Points, in no order, along strands that fork, close into loops and pass close to each other.
Two points are linked if the straight distance between their rows is under 20.5. Some points are linked to none.
j767: [-12  16 -11   6  -4 -25  28  -9  14   4]
j695: [-12   9  19  -9   1   4   4  -6 -11   1]
j346: [-9  7 37  1 -2  6 21 16 12  7]
j982: [ 3  7 40 -4 -1 38 -7 23 -6 15]
j262: [-16   1  13  -6  -2 -18  24  -3   0  -4]
j96: [-17  16  24   3  -2  -2  21   5  10   9]
j497: [  0  40 -28  17   1   9 -10 -16  13  20]
j708: [  7 -23 -46  15   1 -30   0  -7   8 -18]
j961: [-13  39  21   9   0  22   3   1   6  24]
j569: [ -2  19  -5  -6   5  12 -23 -18 -22   3]
j540: [-16   2   5  -4  -3 -28  30  -8   6  -5]
j892: [ -5   7 -16   1  -2 -23  11 -16   1  -4]
j489: [-5  1 40 -1 -3 12 19 20 11  8]
j679: [  6   1 -42  18  -1 -21   1  -8  14  -4]
j575: [  9  14 -26  -1   9  14 -41 -22 -20  -3]
j482: [10 -9 44 -7 -4 17 19 34 17  7]
j143: [ 36 -41  34 -32 -11  22   4  38  -1   1]
j469: [  4  18 -16  -4   7  12 -31 -20 -21   1]
j621: [ 0 -5 41 -4 -2 16 16 27 13  9]
j562: [ -6  -8  -2 -20   3 -13  -4 -18 -23 -15]
j162: [-10  12  34  -2  -2  18   9  13   1  12]
j667: [-16  19  17   5  -4  -8  27  -1  12   9]
j724: [ 10  -7 -38   7   7  -7 -29 -16  -9 -13]
j76: [  2 -25 -48  40   7  -1 -26   3  10 -10]
j956: [  4 -17 -50  24  -2 -32  12  -1  19 -12]
j718: [ -9  -1   8 -17   2  -7   1 -10 -19  -8]
j294: [  8 -48  41 -32  -3   9   7  24 -13 -11]
j624: [-10  29  31   8  -1  25   6   9   7  19]
j471: [ -9   3 -11  -4  -3 -28  19 -13   0  -8]
j531: [-11 -13  28 -17   0  -1   9   1 -18  -6]
j973: [ 25 -34  38 -24  -8  24   0  34  -4   0]
j122: [  3  11 -37  14  -1 -13  -2 -13  10   0]
j971: [ 12 -10 -42  18  10   8 -49 -14  -8 -11]
j220: [  8 -11 -46  33   8   8 -39  -7   4  -4]
j159: [-12  41  10   9   0  18  -1  -8   5  23]
j585: [-12  28  -4   7  -2 -10  18  -9  11  11]
j820: [ 10 -40  40 -25  -2  11  10  27  -6  -5]
j42: [ -9  32 -13  14  -4 -10  14 -12  16  14]
j661: [-12 -17  34 -17   0  -1  14   8 -12  -8]
j390: [ 13   6 -32   3   9  13 -47 -21 -19  -6]
j426: [ 11  -9 -31  -2   9  -2 -35 -21 -21 -14]
j833: [-11  43   8   9   1  25  -9  -9   0  25]
j399: [-10  18   2  -2  -1  -8   9 -12  -2   2]
j112: [  4 -18 -27 -11   2 -25 -11 -19 -17 -22]
j645: [-10  42  -1  11  -2  10   2 -12  10  21]
j823: [ 35 -25  36 -24 -11  19  13  40  14   6]
j352: [  7 -15 -47  26   4 -11 -18  -5   8  -9]
j214: [  5  -5 -48  25  -2 -24  10  -4  21  -4]
j228: [  5 -18 -47  35   7   3 -34  -3   6  -8]
j106: [-13  -2  20 -14   1   0   6  -4 -17  -5]
j637: [ -6  18 -25  12  -4 -23  22 -12  19   4]
j455: [-14   9  31   0  -2  -1  27  10  12   7]
j315: [ 10 -14 -43  26   9   9 -47 -11  -3  -8]
j487: [-13  10   5  -4  -2 -15  14  -9  -1  -1]
j145: [-4  8 36 -4 -1 27  0 18 -6 13]
j278: [ -7 -31  37 -25   0   1  11  12 -13 -11]
j353: [  3  34 -34  23   1  12 -19 -16  16  17]
j291: [-14   7  25  -7   0   2  14   3  -4   3]
j898: [  2 -22  41 -17  -1  11  10  23  -5  -3]
j233: [  6  -6 -23 -11   8  -6 -26 -21 -26 -16]
j544: [ -6  20 -13   4  -1  -9   4 -14   2   4]
j933: [  5  -9 -37   8   0 -29   1 -11   4 -14]
j587: [ 17 -18  41 -15  -6  24   6  34   5   6]
j551: [  5 -21 -50  36   4  -9 -17   0  11 -11]
j974: [ 14  -1 -37  10  10  10 -48 -17 -14  -9]
j994: [  9 -17 -43  15   6 -11 -25 -12  -2 -13]
j632: [ -9  15   7  -9   3   3  -5 -11 -17   2]
j583: [  0  11 -27   7  -1 -18   1 -14   5  -2]
j144: [  4 -28 -51  26   0 -29   3   0  14 -16]
j379: [ 38 -33  33 -27 -12  18   7  40   9   5]
j874: [-12   2  -5  -4  -3 -31  26  -9   4  -8]
j342: [-16  24   5   6  -2 -11  23  -6  11  10]
j793: [-12  21  32   2   0  20   7  10   3  16]
j285: [ -6  17   3 -10   3   9 -17 -15 -22   2]
j414: [ -5  42 -12  13   0  10  -6 -16   9  21]
j714: [ 29 -22  36 -18  -8  17  15  41  20   7]
j595: [ -6  25 -24  15  -5 -16  14 -12  17  10]
j610: [-11   0  32  -8  -1   6  11  10  -4   2]
j689: [  3  -7 -17 -16   4  -9 -19 -22 -26 -15]
j160: [ -3 -44  39 -30  -1   4  10  17 -15 -13]
j34: [ -1  -8 -24  -5   0 -32   9 -16  -3 -14]
j238: [ -1 -11 -11 -21   4 -13 -12 -22 -28 -17]
j705: [ 15 -27  41 -20  -5  24   3  32  -2   1]
j98: [ -4 -12  39 -13  -1  11  10  18  -4   0]
j286: [ 22 -13  40 -11  -8  17  18  38  24   8]

A fork is a point with three links, a tip a point with one. Leave the first point through the second and follow the links. Name the first fork or tip that comes.
j569, j285 -> j695
j624, j793 -> j982
j291, j610 -> j898
j982, j145 -> j159
j714, j823 -> j587
j724, j426 -> j106
j96, j667 -> j767
j531, j661 -> j820
j540, j262 -> j544

Name the points in between on the shortest way along the links from the first point to the second, in order.
j162, j961 -> j793 j624
j974, j76 -> j971 j315 j220 j228
j724, j551 -> j994 j352
j708, j214 -> j144 j956
j353, j624 -> j497 j414 j645 j159 j961
j315, j569 -> j971 j974 j390 j575 j469
